Each row is a point on a tangle of strands that fork, close into loops and nearly touch. The rows are in no order.
Points whose rows are less than 42.7 apart are linked; no others are. Some points are linked to none.
<388>: [  0  -4   8   3  19 -12   9  13  -7  -6  -4  14  -8 -16  16  15  13   7
 -13  11 -13 -13]
<1044>: [ 12  11  -2   3  -8  -9  16  13  15  11 -13  18  -7  18 -26  17  18 -10
 -11 -19 -15 -15]
<844>: [-12 -14  13 -18   2  19  -7  -3  20 -13   2  14  12  -6 -14   8  -2   2
  21 -14  -4  -9]
<55>: [-10   9   9  -9  -8  15   6  -8   3  -6 -21  -3  12   2  -3  -8  -2  -2
   7 -18  20   8]
<908>: [ -4 -10 -24   0  -4  -3 -10  -3  -4 -14  -1 -15   5  11 -10  -6 -32   3
 -10  18  -3  15]
<662>: [-18   6   9 -11  12  19  17   1   1 -18   1  -1  -4   7  -9 -10  18   4
  -1 -16   1  -4]
<812>: [ -3  -6  12 -13  23   0  -4  -1  29   7 -10  18 -11 -26  -2  30  -4   2
   0   3 -32  -2]
<89>: [  2  12  -6   1 -25  23   5  -7  -2  25  18 -12 -21  10   7 -19 -16  -6
  22  -3  13  16]
<1057>: [ -4 -13   2  -8  12  -1  10  -4  -3 -26  11   4  11   0   9  -7   3  12
   9  -4   1 -20]
<148>: [ 12   7  -6   7  -8 -24   4  12   4  10 -28  10   2  -1  -9  19  -3  -3
 -17   5 -11   4]
<1105>: [ 10   8   3   9  -9  -4   2  19  -5   9 -24  20  13  -9 -15  27 -10   1
  -7  -1  -7  -5]
<1133>: [-10   2  -3   6   9 -15  -6  -2  -8  -9 -12  -9  -2 -18  20  -7  13   7
 -27  12  -2  11]
<893>: [  7  -4  -3   7  -4  -6 -15  -3 -19  13  20 -24  -3   3  17 -19   5  -2
  11  11  15   2]
<920>: [  4  11 -15   3  -6 -23   9   9  -1   2 -35   7  -1  -5   1   7  -4  -6
 -33   6 -11   6]
<761>: [ -5  -7  18   4  14  -4  -7   3  -5  -5   0   4   2 -13  23  -7  27   6
   6  -5  13 -17]
<1039>: [-18  -5 -16   2  -6  11 -15  -3  -2   3  29 -13 -13   8  -5  -4 -16   0
   5  20  -8  26]
<876>: [ -8  10  17   3   2  13  10 -11 -11  -2  -9 -10   3  -3  28 -31   3  -3
  10  -3  20  11]
<1029>: [ 11  22  -7  -7  -4  16   7  -2 -13  13  10 -13 -16  13  -1 -13  11  -1
  -5  -8  12  -3]
<556>: [ 23 -16  10 -17  15 -25  19   5  35   6 -21   9  -7  11  -1  10  15 -16
   2 -15 -24  -8]
<773>: [-14  -1  23 -11  19   0   2  -6  20  -6 -17   7   0 -14   3  -2  26   0
   0 -17  -1 -15]
<151>: [ -3  -2 -13 -10   8 -13  -6 -14  17  -8  -1   0 -14  -9   7   5  13  11
 -20   1 -14  -1]
<285>: [ -1 -13  17  -9  12   6 -17 -10  14   2  10  14   8 -33  -1  28   0  -3
  19   6 -12 -13]
<235>: [  9  -6   2   0   8  -5  -1   5   7   1 -12  21   8 -15 -15  33 -17   4
  -5   7  -9  -3]
<848>: [  2  14   4   6 -17  -7  -8   6  -1  16 -28   5   5 -11  -3   8  11  -5
  -8  -8  14   6]
<476>: [ -7   5 -10 -21 -10  14  -5 -11  18  -4   2   1   1  13 -23   5  -2   6
  -3 -10  -2  11]
<759>: [-19   0   2   9   2  15  17   8 -18   0  23 -23  -8   7  15 -23 -14   4
   8  15  -5  12]
<474>: [ 27  -9  -7   7   3 -28   0  -3  11   4  -4  10  -5   2   1   7   7   5
  -3  -3  -2 -21]
<160>: [ 17  18  -2   1 -22   4 -16   2 -20  30  -2 -15  -8   4  -1 -10   3  -6
  -3  -2  22  11]
<607>: [-24  -3   4   3 -11  12   8  -3   3 -15 -15  -3  19   1   9 -14 -25   4
  13   6   7  19]
<140>: [-16 -15   2  15 -14   2  10  -6  -5   8  24  -3   0   5  14 -28 -14  -4
  34  11   7  -4]
<38>: [ -3  11 -12 -19   2  -4   7 -11  27   4  -6   4 -17  13 -29   5  16  -2
 -22 -22 -12   0]
<404>: [  0   6   4  12 -15   2 -10  11 -10   7 -25  10  17  -5 -14  16  -9  -3
  -1  -1   6   8]
<405>: [-19 -16  15  16   3   8  -6  10 -24  -9  21   3  16 -10  19   2  -6  -7
  12  19  -6  12]
<171>: [ 13   5   8  -8  -3   4   0 -21   2   9 -10  -5   4   6   9 -23  12  -9
  16 -23  35  -6]
<438>: [  4 -15  12 -17   5   3  -5  -2  25  -9  -3  16   9  -4 -24  15  -4   3
  16 -21  -3 -23]
<269>: [ 13  -1   6   6   4  -4   5  10   0  -7 -18  13  11   3 -12   7   9   3
  -2 -18   2 -26]
<449>: [ 11  14  -5   4  -9 -18  -1 -10  -4  12 -33  -3   0  -2   4 -14   7  -4
 -16  -8  16   3]
<823>: [ -3  -8   8  14 -12   3 -13   0 -19  17  25 -17  -5   1  20 -19  -2 -11
  22  12  15  19]
<940>: [-19 -12  -1  12  15   2 -14  -8  -8 -16  13  -8   8 -11  20   3  -9  -5
 -13  22  -5  26]
<472>: [ -4 -15  -7 -16  15   2  -6 -10  13 -21  24   5  -1  -5   2   4   6  15
   0  -4  -8 -11]
<587>: [-10 -20   6  -6   2   0   4  -8   7 -26  10   4  20  -2  11 -11  -8   5
  18   2   2 -10]
<582>: [ -6  -2 -20 -10  11 -11  -8 -12  11 -14  -5   2  -7 -11  -2  11  -8  10
 -30  11 -20   9]
<471>: [ 26  14 -15  12 -11  -6  -7  14 -14   2   6  -3   6  23 -19   1  -7   2
   1  -5   5 -17]
<425>: [ -4   7   9  10   6  -9   5  18  -8   7  -8  12  -9 -16  19  15  23   5
 -10   3  -9  -2]
<600>: [ 15   7  -7   8  -7   6   4  18 -20  -7  18 -12   9  23 -15  -2 -17   3
   4   5  -2  -8]
<853>: [ 13  10  -3  15 -17  -4 -20  12 -24  24  -7 -12   5   3 -12   3 -11 -12
  -4   7  14  12]
<814>: [ 12   5   0  20  -4 -12  -8  18 -33   9 -14 -10   9   0 -12   5 -16  -8
 -13  12   7   6]
<113>: [-21  -7 -10   9   6   5 -16  -1  -8  -3  26 -18  -8   3  13  -8 -13 -11
  -6  25  -8  32]
<401>: [ -2  28  -7   1 -14   8   2  19 -15  13 -13   9  -2   4 -22  18   5  -2
 -14  -2  -3   4]
<527>: [-15  -5  -1   6  15  -7 -13  -5 -13 -10   4 -15   1 -15  16  -6  -2  -1
 -21  17   3  18]
<1145>: [ 22  11  -9   4 -18  -2 -13   2  -1  13  -6   2   5  18 -21   3   2  -1
   4 -12  11  -9]
<854>: [ 12   2   6   3   9  -1  14  12   8 -10  -7  21   7   8 -26  26  -3   1
  -2 -15 -12 -27]
<361>: [ 17  19 -11   0 -12   1   4   3   6  17  -2   8 -10  19 -27   5  18  -9
  -5 -19   3 -12]
<899>: [ 26  -8 -17   6   0 -23  -6  -4   6  -1  -3   8  -1   1 -11  11  -5   6
  -8   5  -3 -11]
<572>: [ 12   7 -10  14   0  -9   4  20 -26   9  -5   3   1  -6  -9  13  -6   2
 -24  14  -5  -1]
<61>: [ -4  -4   3   8   7  -1   5   9 -28 -15   2 -17  11  -1  16 -17 -11  10
  -4  10   2  -3]
<98>: [ -4 -15  12  12  -4   5 -24   4 -17   6  23   2   7 -14  10  15   0  -8
  15  16   6  13]
<1043>: [ -2  -1  19   4  -5   7  -4   8 -10   0   0   6   7  -6  11   5  14   6
   9  -3   9  -8]
<28>: [-13  10   8  10   7 -10  -5  -3  -4   1 -10   1  -5 -20  25   8  30   6
 -16   9  -7  10]
<717>: [ 24  19   1   7  -7   2  -2  -3 -21  15 -10 -20  -4   5  15 -20   1  -7
   6  -6  26   0]
<252>: [-19  10  15 -12   8  32  24  -6   6 -13   4   3   2  11   4 -17  10  -2
   7 -22   7   5]
<1143>: [-16  -4   0   1 -19   8 -22 -10   6   1   4  -1   9  -5   4   3 -10  -2
  13   3   8  25]
<224>: [-19  -4  13 -20  16  14  11 -13  20 -11   1   3  -9   5 -20  -6  24   2
  -8 -25  -5  -7]
<222>: [ 10 -17  13  -7  26 -13   8   6  28  11  -9  19  -9 -26   4  24  12  -4
   8   3 -23 -17]
<167>: [ -1   0  -1  11 -21  13  -3  -5  -2  26  17 -16 -14  10   7 -20 -15 -12
  27  11  11  21]
<360>: [-20  10  12   0   5  24  17 -13   1 -13   1  -3  -1   1  21 -22   1  -2
  13  -8   9  11]
<601>: [-16 -13   9  -9  -6   0   5 -20  11 -14   8   0  14   5  20 -25  -4  -3
  27  -3  11  -4]
<675>: [ -7  -2   2 -20  13  -1   9 -14  27   1  -2   5 -18   5 -24   4  27  -1
 -10 -21 -18  -8]
<510>: [-19 -16   7  -2  -1   6   7  -4   6 -29  -5   4  25  -5   7  -5 -23   6
  17   5   1   1]
<795>: [-17  18  17   9 -17  31  15   0  -8   4  -8  -9  -2  -8  15 -15 -17  -9
  12   4  11  31]
<458>: [-23  -8  12  18  -3   7   3   0 -11  -9  14  -3  14  -6  23 -13  -9  -6
  19  16   1  19]
<1060>: [-25   0   9  27 -13   7  13 -14   1  15  19  -8 -12  -6  19 -34 -14  -7
  32  12   0   6]
<622>: [ 11 -10  11   2  20 -20  16  13   8   7 -12  22  -5 -15  15  30  11   2
  -4   7 -21 -14]
<628>: [ 21 -16 -22   3   9 -11 -13  -2  -3   3   9   4   3   1 -14  16 -25   4
 -16  16  -2  -2]
<315>: [  9   7 -13   0 -21  14  -1  15 -13   8  26  -8  -1  19 -17   0  -9   1
  12   8   5   1]
<133>: [ 10 -17 -14  -5   5   5 -10  -3   2  -9  26   5   5   2 -11  16 -19   7
   4  14  -3  -4]
<453>: [-12  -8  12   3 -14   9 -25  -9   5   4   5   6  12 -17   4  11   5  -8
  14  11   6  22]
<815>: [-15   0  -2 -16  -5  21  -7  -6  20  -9  13   7   1   2 -14   9  -4   6
   7  -6  -7   4]
<88>: [-17  -8   5   8  -7  -1   1  -2  -9  -5  -5 -12  11   2  14 -18 -20  -7
  10  12   6  26]
<1121>: [ -9 -16   0   4 -13   7  -3   6   0   4  31   2  -1   5   4  -5  -7   0
  32   9   3  -2]
<54>: [ 12   3   6   9   1  -1   7   8 -12  -5 -10   0  10   3   1  -1  11   8
   2  -8   9 -21]
<1008>: [ 13 -12   7  -9  14   5   6   5  23  -7  -3  21   4  -6 -29  24 -11   2
   8 -14 -11 -31]
<323>: [  8   5 -13  14   1 -22   1  18 -23  15  -6  -2  -8  -9   1  15   0  -8
 -34  19 -14   7]
<514>: [ 14  29   5   4 -10  16  15  11 -19   3 -12  -9   5  15  -5 -11 -10  -6
   1 -15  18  -3]
<398>: [-15  -3  -2   6   6  10  10  16 -25 -11  19 -17  -1   7  10 -17 -16   2
  -7  21 -11  12]
<1059>: [ 11   2 -10   6   6 -12  -2   5 -18 -11  -2 -17   4   4   4 -11  -7   6
 -16   9   0  -4]
<542>: [  4  20  -3  -9 -11  18  -3  -6   0  12  13  -8 -10  13  -6  -5  11  -2
   6 -17  15   3]
<93>: [ 15  -3   2 -13   5 -30  10  -3  32   7 -25   7 -11   8  -6   7  11 -10
 -10 -17 -18  -6]
<75>: [  4  -8   7  -8  -1   1   4 -25   6 -11  -4  -7  10  12  19 -29   6  -3
  17 -16  25 -11]
<655>: [ -2  19 -12  -9  -1  13  12  -7  -7  -3  12 -25 -13  13   5 -21  -4   3
 -11  -4   3   7]
<868>: [ 16   4   2  -9  -2 -12  19  21  14  17  -8  19 -16   9  -9  28  17 -11
  -6  -5 -25  -7]
<279>: [-11  17 -19  -8   0   5  -1  -8  -4   0   9 -12 -11   5  -3  -7   4   6
 -24   4  -3  13]
<1148>: [ 12 -10 -11   1  -1  -7 -14   1 -14   1  15 -14  -1   6   5 -11  -1   4
   2   6   8  -5]
<1122>: [  0   1 -20  -4 -15  12  -4   7  -2   5  28 -11  -8  18 -10  -3 -13  10
   7  10  -3  10]
<254>: [ -2  10 -17 -22  -5  12   5 -13  19  -3  -3   1  -4  14 -36   3   0   1
 -13 -24  -2   0]
<785>: [ -5   2 -29  -7   0 -16  -2 -11   5  -9 -18  -6  -5  -3 -10   1 -12   8
 -37   9  -9  11]
<546>: [  8  15  13   6  -1   5   1  -2 -23   0  -8 -13   3  -1  20 -25   0  -2
   7  -7  26   1]
<441>: [  1   6 -21  -9   2 -16  -1 -16  10 -12 -24  -5   3   3  -9 -10  -9   5
 -23  -4   1   5]
<451>: [ 19   1  -2   5   4 -24   2   0   6  11  -9   3  -9   4   7  -2  28   1
  -6 -10   7 -19]
<282>: [ -7  -4  -7  -7  15  -7 -10 -10   4 -12  15  -2 -11  -7  12   1  17  15
 -10   5  -3 -13]
<1076>: [  6  -6  -1  -7  11  -5  -7  -4  12   4  -6  18  -5 -15 -10  30  -3  11
  -6   6 -15  -5]
<1066>: [ -7 -18   3  -3   2  12  -6   4  -3  -7  28  10   8  -2  -1  14  -8   6
  18  12  -3  -7]
<660>: [ 17 -17  16 -10  26 -19  11   5  30   4 -11  16 -11  -7   4  12  21  -8
  11 -11 -21 -23]
<750>: [  9   7  -6  10   0 -28   6  -1  -3   6 -28  -3   3   1  12  -8  13   1
 -16  -5   9  -6]
<296>: [  3 -17   3 -18  18   7  -7  -8  20  -6  26  13  -7  -1 -13  13  12  12
  11  -7 -13 -22]

A piece is all that can be reached along the links. How many separate loops has the piece of each point below (a circle has one, a figure eight two, a Y none), and how many tips (points with one link)?
<404> | loops 0, tips 4
<546> | loops 0, tips 2
<823> | loops 0, tips 2
<1143> | loops 0, tips 4
<1029> | loops 0, tips 2

A tip is a point with one link. Name the tips that can be reached along the links from each point below, in the order of the rows.
<572> | <761>, <323>
<133> | <920>, <1060>, <93>, <868>
<510> | <171>, <1143>, <441>, <296>
<655> | <542>, <279>
<398> | <89>, <759>

Name the points in between on the shortest way along the links from the first point to the second, in order.
<405>, <587> | <458>, <88>, <607>, <510>
<876>, <572> | <546>, <717>, <160>, <853>, <814>
<1133>, <848> | <28>, <425>, <388>, <622>, <222>, <812>, <1076>, <235>, <1105>, <404>
<360>, <854> | <252>, <662>, <224>, <675>, <38>, <254>, <476>, <815>, <844>, <438>, <1008>
<93>, <600> | <556>, <660>, <222>, <622>, <388>, <425>, <28>, <1133>, <527>, <940>, <113>, <1039>, <1122>, <315>
